Points on a hilly landscape, in no order, each with its height.
From any point a ball rolls to the lowest of the 2 points nearest to it. It stops when none of these is lower. Distance is the straight distance between rows; heights are no part of it.
vabim: [ 29 -10  -2   8 -25  10  -7   0  -9  29  24  11  15   0 -24 -29   3  15
 -31  -9 -10  48]  h=56.2
gofol: [ 15  15 -10   2  -4  23  -7   2 -24  29  23  17  27 -26 -29  -2  -4  -4
   9 -23 -19  30]  h=39.1
remaz: [  6 -19  15   8   9  -6  18  -9   0 -18 -11 -15 -10 -10  15  -9  -9  17
  -8  10  22 -26]  h=34.6
gek: [ 34 -35   3  17 -12  -1  28   4  12  -6 -40 -20  19  10 -24 -32  46 -15
 -30  21  15  51]  h=65.9
Rete: [-22   5  -7  -6  26  -3   1  -4   7  -4 -25  -6   0  21  19  15  -4 -13
   5  10  26 -20]  h=20.1
Vova: [ -4 -17  12  10  -3 -17  16 -26   4 -23  -1 -35   1 -13  30 -23  -1  28
  -9   9  15 -26]  h=28.9
sefu: [  6   6 -11  -2   2 -18 -23  15 -20  19  40  22  17  -4 -12  -4 -20 -23
  33 -34 -39  -8]  h=38.5
koz: [ 34  -4 -18  -7  -7  -7   1  29   2   5 -20  21   6  17  -2 -16  17 -32
 -26  -1 -12  11]  h=70.0
Fogil: [  6   7   7 -17 -43  27  19  31  12  -5 -42  12   9  20 -28  11  21 -22
 -13  20  -4  45]  h=72.6
Latag: [  9  11 -16   8  -6 -15 -17  -4 -23   2  49   9  11 -24   8   1 -11  10
   6 -18 -28  -9]  h=42.3
poz: [-15  -4  31  -5  -3   7   7  -9  14  -4 -26 -13  -1   0  -4   5   8   4
  11  14  32  10]  h=14.8
Penu: [ 14   0  -7   0 -13   8  -8  17  13  -1 -32  25 -11  12  -3   7   4  -5
  -5   2  -9  -3]  h=42.4
fisib: [-22  11   5 -24  30 -19 -21   0  21 -20  32 -35 -42  11  23 -16   5 -10
  16  -9  -3 -78]  h=15.2
Bada: [-36  30  -9  -7  29  -9 -39  11  10   5  66   6 -29  -1 -20  10 -13 -12
  37 -29 -10 -47]  h=38.7
tad: [  3   8   3   1  19 -33   5   6  -2 -17 -23  -4 -14  25  16  -8   4 -14
  10  19 -14 -30]  h=56.6
dad: [-23  27  -5  -6  18 -11 -37  -4 -17   1  63 -16  -5 -29  -6   5 -28  17
  15 -11 -13 -20]  h=40.2
fofig: [-27  31   0 -13  29 -13 -26  -5  -1  -9  33  10 -28  31   0  14  -9 -24
  30 -12  -3 -50]  h=32.4
fezap: [ 36  -6  16   4 -27  29   5 -10  -6   9  -3  11   9  -8 -26  17  14   9
 -24   3   2  45]  h=43.2
gok: [ -1   9 -12   7 -13   8  12 -12   2   5 -12   3   6  -1   1   6  31  13
   8  12  21   0]  h=56.3
vuz: [-12   4  11 -17  24 -23 -16  18  17  -2  -6   1 -34  15  18   5  -5   2
  16  -2 -15 -45]  h=35.9
zur: [-10   2  -7  -1   7  -6  -8 -19 -24 -12  46  -6   2 -11  18  -6 -33   6
  -3 -15  11 -36]  h=50.4
Rig: [  0  18  -1 -12 -32  41   7  15  -2  -5  -9  33  -2   3 -20  32 -15 -17
   2  17  -4  42]  h=48.7
kuguk: [ -5  25  13 -11  -9  39 -13   2 -12  11   9  18  12 -25 -18  39 -21  -5
   2   2  -1  22]  h=41.5
Pagi: [ -2  -6  13  11  -2  27  -8 -16  -6  -1  36  17  -8 -32 -10  28 -17  15
   4  -1  26  19]  h=16.2
Pebe: [  4  -9  -8   9  -9  -5   2   0 -16  26  48   3  20 -41 -22  -9 -30  30
  -4 -23 -10  20]  h=42.7
ruv: [ 18  21 -13 -21 -22  -1 -20  27 -12  23  -1  23  13  10 -40  14   2 -27
  -7 -15 -32  29]  h=29.5
raka: [-51  34  -9  -3  26   9 -48  11  -2  10  58   3 -11 -21 -40  20 -23  -5
  42 -25 -14 -25]  h=39.3
Lak: [ 10 -21  -2  20  -1  -5  28   5  15 -12 -59 -19  20  15 -15 -16  27   6
 -29  12  -3  18]  h=67.9
Sobi: [ 13   5  -4 -21  -1 -20 -20  18   4   9  -8  13 -17  24   1  18  11  -9
  16 -14 -35  -7]  h=36.4
Bukav: [-19 -25  22  24  25 -16  20  -6  24 -16 -41 -39  16 -20  17 -18  10  11
 -13  17  12 -27]  h=45.9
rada: [-13   0  -1  -1  10   6  -5  -2 -11  24  44   4  -4 -44 -11  -7 -26  31
   3 -18  15  -1]  h=43.7
Vif: [ 22  10   3   0 -13  32   4 -12 -13  21  12  11  10 -24 -25  14  -1  13
  -6 -11   4  32]  h=41.2
Biso: [-39   7 -12 -14  24 -15 -44   3   1  -4  75 -24 -29  -8   3 -15 -29  -2
  23 -31  -8 -50]  h=37.5
seb: [ 11 -11  15  11 -12  17  13 -18  -5  21  24  23   5  -3 -30   2 -26  19
 -17  -8   9  59]  h=21.4
Saruk: [-22   7  17  -6   9  -5 -19 -10  -5  -2  51 -19 -19 -28  22 -18 -20  17
   5   4  26 -25]  h=37.2
lamaf: [ 20  -7 -30 -22 -12 -33  10  -3 -16  -3  21  -8   2  17  25 -31 -15   4
  -9 -24 -34 -14]  h=17.2
zaba: [  5 -18   0  34   9 -10  18  -6  18 -20 -52 -29  16   5  24 -37  19  -4
  -8  21 -21  -6]  h=69.8
rurok: [ 16   4  16   1 -14  11  -6 -16 -16   5  -8   3  -1  -6  -2   3   6   3
  25 -12  20  14]  h=40.0
lekip: [-13 -10  11  -9   9 -13   5  -6  12 -19   6 -40  -5 -12  37 -28  -4  15
  -8   2  12 -55]  h=22.3
fus: [ 43  -1 -26  -8 -10 -29 -13  26 -17  20  18  14   1   4 -15 -21  15 -13
   2 -23 -32  16]  h=36.2
lomu: [  4  -5   6  -5  -4 -27  -2   3  -2   1   9  -6 -16  -7  30 -14   4  13
   1  24   6  -6]  h=33.2
dos: [ 32   6   6  -7 -16 -12 -10  10 -26  19  11  11  15  -6 -11 -13   6 -10
 -12  -6  -5  24]  h=18.5
Vig: [  0 -37  17  18   7  -6  21 -11  27 -10 -32 -28  18 -13  23 -10  10  16
 -25  14  14  -5]  h=49.8
Tobe: [ 27 -16 -26  -5 -12 -17  -3   7 -18   6   7   8  -1  24   2 -32 -19   2
 -17 -23 -25   7]  h=10.9
Riva: [-15   4  -9 -16  -3 -13 -17  -2 -12   1  62 -20   4 -35   8 -13 -31  15
  15 -41 -15 -41]  h=52.2
gobez: [ 18   1 -27   5   4   5  -7   7 -24  20  23  20   8 -19 -13 -14 -22  -3
   7 -30 -18  10]  h=36.9
Lov: [ -4  -7  -5   2  -3   7   2 -20 -11   8   5  -1   8   9  15   2 -17  21
  -9   0  12  27]  h=21.8
kopev: [-13   0  13  -7 -17  18  15  -4   2   5 -26   6   3  10 -11  20  -4   4
  -6  12  23  21]  h=8.6
zatep: [-17  -4 -17  -1  10  -2   1  -5 -12  22  54  -6   0 -29  10 -25 -43  24
  13 -18   1   3]  h=44.5
Puna: [-11  -8  27  12   0  -6   9  -4   1 -22 -44 -13 -13   4   0   4  12  14
  14  30  23   1]  h=20.5
Bog: [ 20  -5 -11   0  -1   4 -23   8   0  -1  10  18 -15  -8  21  15  -6  -9
   6 -13 -14  -3]  h=35.0
nuda: [ 37 -25  -2   4 -23   3   2   3  -7   1 -10   7   7   8 -15   0  20  -3
 -24  -1   7  32]  h=46.1
kugo: [ -4 -17  14   3   9  13  12   1  15 -19 -61 -18   8   2   5  17  18  -6
 -11  20   9  16]  h=54.0
Mag: [  2 -13 -10 -28   2 -31  14  -5  -4 -11  -1 -35  -1   6  30 -15   6   1
  10 -20   2 -40]  h=49.3
vum: [-27   6  14 -12  -9  29  13  10  21 -10 -35   7   1   2   5  31  12 -24
  12  28  23   4]  h=34.8
tino: [ 17   4 -14  -8   4 -20 -25  11  -3   3  27  29  -9   9  24  -3  -7 -21
  16 -19 -32 -11]  h=33.4
pofof: [-39   0  10  -1  21 -10  -9 -11  17 -21  10 -50 -12  -6  25 -16  -1  14
 -16  11  22 -53]  h=16.0
sodi: [ 18 -12 -21  -8   0  -5  -3   7   2   3 -20   3   3  23  21 -21  -7  -8
 -13 -12 -19  -8]  h=19.1
Beger: [-28  11  11  -1  13  14 -21 -11  -5  -3  40 -11 -22 -21  -7  -3 -12  22
   6   0  40 -20]  h=38.2
Rur: [ 25 -24  15  10 -25  15  13   8  13  -2 -37   6   1  -2 -14 -10  22   3
 -24   6  11  20]  h=48.3
derop: [-26  28   8  -5   5  22  -4  -8 -10  23  33  11   9 -21 -15  14 -15   8
   6   9  27   4]  h=3.1
lag: [ 16 -18   6  11   9 -16  16   5  -2 -26 -38 -12  -6  -2   7  -3  18   5
  -1  12  13  -9]  h=29.8
ges: [ -2  19  -5  -4 -12   8 -26  16 -10  20  15  33   5  -2 -16  17 -14 -19
  28 -20 -31  18]  h=35.7
pum: [-10  16  -5   1 -12   6  -2  10 -11  23   8  40   2   6 -15   0 -19  -9
  14  -7  -4   9]  h=34.9
vozaf: [ 31 -10 -22  -6 -27  10  -8  13  -5   3  -8  14   7  18 -37 -16  24 -10
 -31 -14  -8  41]  h=49.4
Lesu: [  0   0   4   2 -16   2  19   3   6   0 -59  -3  25  32 -10  -2  23 -10
 -22  24   0  20]  h=64.7
tor: [  0  -9  16  10  -1   6  15 -10  11  -2   7   0 -16 -15  11   9  10  29
  -5  25  35   7]  h=32.8
rupes: [ 18  -8 -15   6 -25  14   1  16   8  -8 -41  16   5  34 -21 -16  23 -28
 -37  19 -11  35]  h=56.5
simu: [-24  16 -19   3  17  -6 -22  15  -9   8  40  26   8  -7  -6  22 -41 -11
  13 -15 -18  -7]  h=41.4
femin: [ 37 -26  14   8   0  13  37 -34  -4   8  11  -1  -1  -4 -13  -6   1  19
 -22   4  19  41]  h=61.1
Zub: [  7   1 -16   0   3 -41  16   7  -7 -13  -8  -6  -3  33  13 -20  10  -3
   6  -5 -18 -45]  h=53.1
num: [ 19 -36 -11  12 -13  -3  17 -11   5  -3  23   2  -9 -16  16 -13  -3  26
 -17  -2  24  16]  h=26.2
Kubev: [ 23 -22  -2   5   0   2   9   2   0   6   6   5 -11 -21  10   9   1  17
 -21   8  19  16]  h=29.3
mezez: [-30 -18  26  29  24  -5  20 -24  17 -33 -34 -51  12  -8  15   0  17  19
  -8  25  23 -20]  h=49.5
mekab: [ -4  -6 -13  -3  10 -17   9  -1   0  -9  -6 -15  -9   8  28 -12  20   1
  21  -5  17 -34]  h=51.4
tute: [ 30  -9  -4  10 -13 -15  12   5   0   1 -24 -17   4   5   5 -32  34   9
  -7  12  -5   5]  h=57.6
liko: [-16  14 -20 -13  20 -29 -22  16  -5  19  48  18 -15 -11 -10   8 -21   9
  35 -28 -29 -22]  h=27.7
Metuz: [ 35 -28   4  13 -14  -8  23   1  14   5 -25 -16  16   5 -14 -21  43  14
 -44  25   0  42]  h=63.1
mopi: [  5   7 -28   9 -19  -7   3  -4   1   4  -9  11   5  17  -2   3  18  16
   7  -8   0 -15]  h=58.3
danuk: [ 12  14 -26   2 -21 -10   1   6   1  17 -25   7  18  23  -7  -7  21   0
 -12 -11 -11  -1]  h=60.4
Bazu: [-16  18 -16 -17  27 -37  -4  -3   1  -6  32  12 -17  35   5   1  -9 -15
  22 -21 -20 -57]  h=35.3
zun: [  4  -2 -22   0  -5 -28  -1   9 -14  11  33   7 -17  -3   7 -20 -20  26
  12 -17 -12   9]  h=27.8
mek: [-30   3   8 -10  10   6  -4   0  -1  15  21   9  -7 -13   7  16 -17  10
  -1  11  33   7]  h=8.5
Mes: [ 31 -14 -13   6 -23   4   0 -14 -20  17  33  -6  25 -12  -8 -34 -15  17
 -16 -28 -21  32]  h=54.7
gabil: [-24   0   8  -7   8  -7  -7   2   9  12  -3   2 -15  10  20   3 -14   0
   9   5  23  -5]  h=13.2
Lagi: [-27   7 -13 -19  17 -27 -16  11  10   2  65 -15 -27  -5  14 -13 -21   8
  19 -33 -23 -56]  h=36.6
bobev: [  5   7   5 -15   0  -5 -10   8   8   1 -31   2 -13  14   8  16   7  -3
   9   1 -17  -7]  h=39.4
biz: [ -6 -14   5   6  15 -20  11  -1  13  -1 -28 -18  18   0  35 -15   7 -13
 -11  10   2 -36]  h=34.4
Resi: [  1  16 -19   7   2  -4 -25  15  -9  19  31  41  10   1 -31   9 -10 -25
  49 -39 -43  -3]  h=37.1
Lud: [  9 -22  29  28  -2  10  19 -21  24 -10 -32 -13  20  -6  18   3  17  13
 -29  29  14   8]  h=52.5
Bav: [-23   3  -5 -17  15 -34 -18  10  11 -12  39 -15 -31   1  21 -10 -25  15
   8 -15  -4 -50]  h=35.4
Dolu: [-15 -20   1  17  28 -27  22   9  21 -19 -42 -41  12 -11  28 -23  11  -2
   5  11  -3 -36]  h=41.0
bola: [ -2  -3  -7  13   6  -1  18  12  16 -17 -55   2  11  17  15   1  26 -41
   5  31  -3   6]  h=66.8
gotob: [-15  33   1  -4 -20  27 -16  16 -22   0  13  36   6  -7 -42  33 -27 -14
  39 -13 -17  21]  h=34.3
Soki: [ 27  17   5 -13 -25   4 -11  21  -9  15 -10  16   9  -1 -22  17  19 -14
  -5   2 -12  29]  h=24.7
pagam: [-31   7  16   0  33  -2  -6  11  30 -19 -27 -23 -32  -1  13   0  16  -8
  23  25  16 -44]  h=24.1
Gid: [-32  19   2 -12  33  -1 -16   3  22 -20   8 -14 -41  11  16  -3  11 -13
  20   6  17 -59]  h=19.6
kune: [ -6   5 -30 -14   7 -32  -3   6 -13   6  32  -1 -14  -2   5  -4 -21  17
  19 -23 -23 -23]  h=25.6
lado: [ -7   3 -21 -19   2  10  -1   0  -5  23 -14   9   3  16   6   6  -8  -8
   9 -22   5   0]  h=21.7
segos: [ 11 -14  18  28 -21  24  28 -15  32 -11 -38  -2  17   3  -1   8  25   3
 -31  35   4  33]  h=54.8
lugin: [-16  29   8  -9 -16   8 -12  15   3  15 -10  26  -8   7 -13  12   2   0
  21   3  -2  -9]  h=32.2
Defov: [ -2  31  -9  -5 -30   0  -8  14   5   9 -15  30   6  29 -13  15  16 -22
  23  -2 -17   6]  h=35.2
nila: [ -3 -22  40  13   7  23  38 -36  23   4 -23 -17  15   6 -11  18  11  13
 -23  25  22  34]  h=58.0
tibe: [ 23 -41  11   7   2   2  32  -4  14   7 -27 -24  12  -6  17 -27  20   5
 -29   3   9  16]  h=53.2
Nizi: [ 15 -11  -7   2  -6   6  10 -31 -25   7  37  -9  12 -12   3 -19 -24  26
  -4 -23  -2  14]  h=53.4
baneg: [-10   4  19  -7  14   3 -16 -14   5 -10 -24 -21 -12   4  25   0   2   6
  10  -5   3 -32]  h=55.3
selu: [ -1  -1  -1  12  -3 -10  10 -11   3  -3 -37 -10  20  21  15  -8  17  -5
 -16  24   6   6]  h=62.0
fifun: [-18  10 -16  -5  19 -33  -2  -3  11  -4  11   6 -11  28  22   4   6 -18
   9  -7  -6 -58]  h=31.3
ves: [ -1 -10  25   1 -11  14  20 -11   2   7 -16  16  -4   5 -18  16 -22  21
 -21   9  21  41]  h=14.5
Difi: [  8 -20   6  15 -11   0  18  21  14 -22 -67 -12  12  21 -20 -19  37 -33
 -12  31 -15  35]  h=62.5
zerav: [-14   3  20   8  16  -3 -12 -22  10 -22 -28 -32   2  -2  22  13  12   6
  -2  15  13 -13]  h=53.9
kuv: [ -7  -7  16  26  -1   0  25  14  19 -32 -72  -9  11   6  -3   3  31 -30
   8  34 -12  22]  h=65.0
sivaz: [-11  -5  23   8   9  37  27 -28  13 -11 -22  -4   1  -3   5  17   1  18
 -16  27  24  11]  h=59.2
Duvi: [-10   4 -17   7  22  -9 -13   8 -16   6  54   2  16 -44 -17 -12 -47   0
  27 -38 -44 -25]  h=40.7
fizas: [ 11 -40  16  30  -2   9  36 -14  23 -13 -56 -26  26  12 -22 -14  43 -10
 -21  25   4  54]  h=68.5
Nogu: [ -5 -10 -14   7   4 -17  -8  10 -26  15  59  -3  26 -51 -18 -14 -49  16
  14 -36 -27  -2]  h=41.6
tetig: [ -3 -27  28  39   0  14  36  -5  35 -28 -70 -25  24  -3 -26   3  38 -13
 -18  28 -11  48]  h=70.1
dofol: [ 22   3  -4   1  -8 -26   8  -2 -27  -9  -1  -4   1  11   7  -7  -1   5
  -1  -9 -12 -24]  h=49.6
Ral: [-32  25  -6 -14  18 -10 -17   0  -4  -7   5  -4  -5  21   2  24  -7  -8
   5   6  18 -31]  h=26.7
fita: [ -1  -5  19 -10 -29  25  28   7  18  -9 -49  -5   7   7 -17  27  26  -9
  -7  35   6  49]  h=71.9
sosum: [ 26 -43  20  13  12  -4  40 -23   6  -4 -35 -26  17  -2   0  -9  21   1
 -24  13  22  29]  h=56.4
lum: [ 44 -24  12  -2 -11  11  16 -17 -22  12  19   1  -4 -16 -19 -12 -10  20
 -16 -18   7  40]  h=62.2
Sut: [-21  10   7  -8  24  13 -20  -3 -17   8  26   1 -10 -16  -3  16 -44   5
  -1 -18  17 -18]  h=33.1
gebez: [ 27  -9  -6  -2  -1   0  16  -2  -7   6 -17 -10  -6   2   6 -28   4  15
 -18  -2  -4  22]  h=54.9
Tufuf: [-16 -15  -2  12  17  23  22 -13  25 -10 -36  -9 -10  -3   8   4   4  20
  -6  20  18  -1]  h=60.6
guvuz: [-30  -2  18   3   2   4   3   5  27 -14 -47 -11   5   8  10  23  18 -23
  11  20  23 -15]  h=32.1
fom: [ -9  22  20 -18   2  15 -10 -10 -19   7   2  -3  -1  -7   5  22   2  -9
  19  -5  26  -5]  h=38.3
Keza: [-16  29  -9  -8   4  -7 -20  12   0  19  26  23 -16   1  -5   8  -6   5
  30  -7  -8 -18]  h=29.7
tidop: [ 35 -23   8  10 -27  19   6  -5   0  17   9  12  15  10 -37 -21   5   3
 -57   8   3  65]  h=58.1
fega: [ 33 -34   7  11 -16  10  26 -17   1  18  -4   1  23   9 -17 -31   7   5
 -52   0   8  34]  h=60.5
Kika: [-23  -8  12  10  12 -13   5   3  21 -11 -50 -14  17  14  14   0  18 -17
   2   2   3 -29]  h=37.0
vem: [ 10  28  13  -1 -19  32  -2  -6   1   2   1  23  -9 -14  -9  15  15   0
   8  20   5  17]  h=49.0
tig: [  1   8  -7  13  -7   8 -20   1 -13  -1  33  26  -2 -20  -8  22 -12   2
  23  -5   9  26]  h=14.2
kibe: [  3  12  -2 -15  -3  15 -13  11  -3  16   0  19  14 -18  -3  38 -17 -10
  -4 -15  -5  14]  h=42.5
Nilam: [ 20 -14   1  18 -28  17  18   9   2 -25 -54  -1  15  27 -28  -9  37 -27
 -20  31   5  45]  h=59.6
tuse: [ 16  -3   1   8 -17   5  -9   6 -13   7  25  33   2  -9  -8  12   5  -1
   4   5  15  24]  h=11.1
fibel: [ 21  -5  17   7 -28  30  12   2  13   4 -16  23   7  12 -15   0   8 -18
 -38  32   5  62]  h=57.4
sokil: [-19  32  -1   5  -1  29 -11  -2  -8 -14   4  25 -10  -4 -11  29 -15   0
   6  18  12  -6]  h=45.6
nuzud: [ 11  20 -24  -1 -15  -2 -12   3 -14   7   5  13   0   5 -16  12   7  12
  18 -25 -11  -1]  h=59.9
Nodok: [-40  28  10 -19  25  -5 -33  -8  -7   1  24 -13 -16  15  -2  10 -13  -3
  17  -3  18 -39]  h=29.9
pof: [ 27 -26  -1   3  -8 -34   0  15   9 -10 -44 -28  14  15   4 -31  46  -5
 -20  12 -16  18]  h=61.0
terel: [-25   3  10   5  12  15  -7 -10  14 -16  11 -10 -28  -7   8  14   4  27
  -5  30  34  -4]  h=35.5
kono: [  6  13  -3 -23  19 -15 -18  -3  13   9  19  -3 -12  15  27   3  13 -12
  21 -27 -33 -46]  h=29.4
Soper: [ 16   6 -10  -6 -21  33  16  15  -5  12 -12  36   5   9 -31  10 -13 -17
 -16   9   1  47]  h=50.0
gogu: [ -8   3  12   2  -1 -12  -8  -7  -3  13  32  -8  -9 -17  22 -13 -10  21
   4   5  12  -8]  h=35.6
pud: [ 29   8 -25 -25  -6 -10 -14  29   0  22  -2  24  -5  18 -16   6   5 -24
   3 -24 -37  12]  h=33.0
maro: [ 35   4 -21 -21  -7 -35  -9  10 -18  16  14   0  -6  23   0 -22  16 -16
  18 -28 -29 -11]  h=38.6
fet: [ 31 -18 -20 -13 -15 -14   4  -2 -20   6  22  -9  16  -9  13 -12  -2   9
 -22 -26  -3  -5]  h=45.8
luf: [ -5  22  -5  -4   6  -9 -30  -5 -24  -2  41  -4   0 -20  -5  21 -14  15
  13 -11  -5 -11]  h=41.1
terod: [ 34 -10 -13   4 -23  20  -2   7   6  -3 -23   7   6  21 -32 -26  34 -10
 -53  12  -7  45]  h=52.9
kise: [  1   8 -19   4  12  -7 -22   2 -27  10  42   8  18 -28 -17   0 -28  -7
  37 -45 -31 -11]  h=39.5
Vana: [-23   1  -9 -12  19 -19 -11   9  11 -10   6 -14 -33   4  23   1 -11  19
   3  -1  -2 -46]  h=33.3
Nuni: [ 23 -12 -17  15  -6  -6  10  18   6  -3 -34  14  12  21  10 -16  32 -39
 -14  15  -2   5]  h=68.7
sudu: [-32  25   8 -15   6  18 -34   2  -4  -4  27  10 -14  -4 -12  26 -21  -5
  34  -5  10  -3]  h=32.6
Pimug: [ -2   5 -21 -18   9  -2  -7   2   7  14   1   3  -6  10  24  -2   1 -11
  16 -22 -12 -31]  h=26.3
tok: [-21  39  20  -9  -5  32   4  -3  -2 -14  -5   9 -16  -4 -14  37  -6   0
   7  34  27  15]  h=46.9
resov: [ 15  -7 -10  -8  -4   9  -6  -5 -11  18  13   2  19 -14   9  14  -6   3
 -21 -25  -5   9]  h=43.9
foz: [-20   4  -4   3  18  15  -8  -5  11  -7  17  -8 -30 -21  12  -3  -1  22
   6   7  33 -24]  h=37.4
guno: [-13  21   8 -14  12  -6 -12  18  21  -1 -29  13 -18  31  19  19  16 -30
  21   7 -18 -22]  h=42.6
viz: [ -6  19   5   5   0  31 -13  -4 -22  21  36  11  19 -38 -28  22 -22   4
  15 -11 -11  28]  h=40.6
rol: [-18   2  -5  12   5   4   9 -17   3 -17 -17 -10  -1   9  12  -8  27   8
  17   8  31 -22]  h=53.8
poki: [-36  -7   5  13  35 -21   6   4  20 -24 -29 -22 -13   4  22  -4  12  -8
  11  32  21 -32]  h=29.1
bapi: [-39  29  10  -1  -2  21 -25   7 -17   2  26  15  -9 -25 -41  32 -34   9
  27 -11   3   2]  h=33.5
pumu: [ 13  -5  12  15 -18  13   8  -2  -2  -1 -24  13   5  13   8  -2  13 -17
 -17  40   9  42]  h=58.8
teg: [ 10  26 -34 -11   4  -4 -12   0 -16  12  11  22   3  19 -15  10  -2   0
  14 -36 -37 -17]  h=61.2
bupas: [ 21 -22  15  11   2   7  32 -28 -10   1  -9 -14  15   4   4  -3  11  10
 -24  14  31  24]  h=59.1
didim: [-15   9  -5  -9  19  -8  -7  -5 -10 -11  27  -5  -5  -2  18   0 -14  -6
   5 -15  16 -58]  h=48.8
muk: [-43  29  -8   3  27   0 -55   3 -11  -5  68 -11  -5 -30 -24  12 -41   2
  27 -21 -17 -19]  h=39.6
Ladu: [  9   6   2   4  10 -11  -6  -4 -18 -20   6   2  -6   6   9   6 -13   1
   3  -5   9 -37]  h=46.2
dig: [  8  -8  24  13 -26  36  27 -13  28  11 -17  17   5   4  -7  19   9   7
 -24  29  11  55]  h=56.7
Baze: [ -6  24  16 -15 -25  40  17   4   3 -13 -14  19  -7  -8 -14  37   2  -5
   8  29   5  28]  h=47.8
zokil: [ -5  16  20 -23  -2  30  -2   4   1   0 -23   6  -2  -9  13  33   5 -23
   9  14  23   5]  h=36.5
pofo: [  5   7 -12 -15  -4  -6   7  15  10  -7 -41  16   4  37  -5  23  27 -43
  13  -5 -21  -6]  h=65.2
rubil: [ -1  -6  45   4 -22  39  34 -28  25  -5 -21   0   7   8 -21  25  17   8
 -13  38  20  44]  h=57.1
vazi: [  9  -4 -16   5  -9 -21   4  12   4  13  14  12 -17   0  18 -25   0  14
   8  -2  -7   0]  h=30.0
Zabid: [ 37 -23 -10  14 -28 -25  13   5   1   3 -13  -9  13   2   0 -38  31   8
 -43  12   1  18]  h=60.3
sesu: [ 13 -19  16  16   1  14   9 -21  -1  11  46  10  -1 -31   1  10 -19  29
 -18  -5  15  19]  h=18.8
tupi: [ -1  -1 -15 -12 -17  11   0   4  -6  18 -21  10   9  17 -13   9   3   0
  -2 -11  13  32]  h=15.9
Datav: [  8  14  -4   7   4  13   0  -7 -18  -9   7  13  -9  -6   0  12 -11  11
   0   5  11 -10]  h=43.1
vun: [ -6   2 -25 -22   5 -35  12  -3 -14  -6  33 -14 -12   8  28 -21 -17  13
   6  -9 -24 -36]  h=22.2
somi: [-18  -1  -2   5  18 -22   4  -1  19 -26 -11 -22 -18   9  35 -14  -9  11
   3   1  -8 -53]  h=29.0
geri: [ 28  -7 -11  -9   3  12   3   2 -13  17  -3  11 -13  -5  -5  -8 -11  10
   0  -8  -7  34]  h=53.0
lovas: [ 17   3 -19  -2 -13  18  -1  19  -8  19   8  29  -1  -3 -28   1 -13  -8
  -7  -3 -15  44]  h=51.5
dite: [ 15  -9   5   3 -22  16  14  19  14  -7 -45  18  -8   4 -11   7  19 -11
  -5  17   8  14]  h=45.4
vuta: [  4   8  -1 -19  15 -21 -25   8   1  15  30  14 -13  15  17   9  -9 -17
  23 -34 -45 -28]  h=31.6
keda: [ 18  12 -21  -9  -9 -18  -3  12   1   6 -34   6  11  37  -7   6  40 -26
   0  -8 -21 -14]  h=62.9
zukol: [-35  15   1 -10  21  -3 -37  -1 -10   1  37   3 -13   4  -5   7 -37  -6
  19 -21  11 -22]  h=31.7
ruro: [  6   4   1   5   0   7  -1 -26 -26   5  30   2  15 -12  15 -11 -32   6
  -8 -15   6 -11]  h=51.9
deru: [-16 -11  33  16  25   9  12 -16  19 -28 -45 -35  14 -13  12  16  19  -7
  -6  29  14   4]  h=52.1
tuzek: [-38  18 -20  -3  29  -7 -40   2   3  -8  86  -6 -28  -7  -7  -4 -28  -8
  39 -39 -32 -49]  h=38.1
fese: [ -4 -20  13  42  14 -11  26   9  18 -22 -61 -19  21   1   5 -17  30 -20
   1  29  -6   1]  h=67.3
sugo: [ 16   1  -2  11   0   4   8  -5 -14 -29 -27   7  -3   7  -5  11   6   0
 -11  12  12   2]  h=37.9
Miv: [  2  10   0   6 -32  -2  -4   4  -6  10 -27  25  10  31   0   0  23 -22
  13  11   0  19]  h=38.4
tolub: [  4 -22   2   6   1   9  17 -20   0  -5  44  -7 -11 -30  15 -12 -22  35
 -16  -4  21  -6]  h=22.4
supar: [ 10 -19 -16 -20  -4 -28  19   0 -13   2  16 -22   4  -7  31 -19   2  10
  -9 -17   6 -23]  h=47.6
Pige: [  8 -11  -6   2  11 -12  20  -2   2   3 -25 -17  10  10  32 -27  -2   3
 -19  -1 -11 -18]  h=27.5
redi: [-34  13  -8  15  29   5 -30  12 -15   7  56  15  11 -41 -24  14 -44  -8
  28 -14 -20  -9]  h=40.3
nokoz: [ -3  -2 -14 -13 -10 -17   4 -12 -23 -12  62 -17   9 -29  15 -12 -40  17
   1 -29 -14 -20]  h=51.6
Fenas: [ 10  -3  -2  12  -1 -28   1   1   0 -17 -38 -10   8  31  18 -16  17 -13
  -3  18 -19 -10]  h=59.3
Didog: [-31   9   6 -26  24  -7 -15   1  14 -11  30 -45 -31 -11  18 -16  -7  13
  -3  -1  29 -62]  h=9.7
Bubis: [-37  14  20  -7  20  -7   0  15  25 -10 -34 -10  -8  19   8  10  20 -24
  31  17  12 -40]  h=28.1
gogi: [ -2  -2 -17  -8   8  -6   5 -20  -4   6   4 -16  17  12  30 -16  -9  16
 -20   1  -3  -2]  h=27.4
Mimep: [  2   2  -6  -9  14  15 -10   2 -15  11  20  14  -2 -21  -4   1 -31   2
  11 -30 -12  -5]  h=35.1
pev: [ 15  -1   0   3  -3  13  -4   2   4  11 -13  11  -5   1  15   9   4  -4
 -15  30  -3  43]  h=60.0
Nane: [-14  -3  19   2  -1  12   3 -19  -8  14  11  10   2  -4 -10  17 -28  26
 -11   8  12  39]  h=18.1
Vog: [  1 -15  35  15 -24  26  44   4  23 -35 -66 -14  19   8 -25  17  35 -13
  -8  39   0  44]  h=71.1

Where does a ball stop that starts at each point below?
rada | lugin
kuguk | derop
Riva | Vana
Beger | Tobe
gek | Datav
bapi | derop
pof | Datav
fezap | derop
luf | Vana
foz | tuse
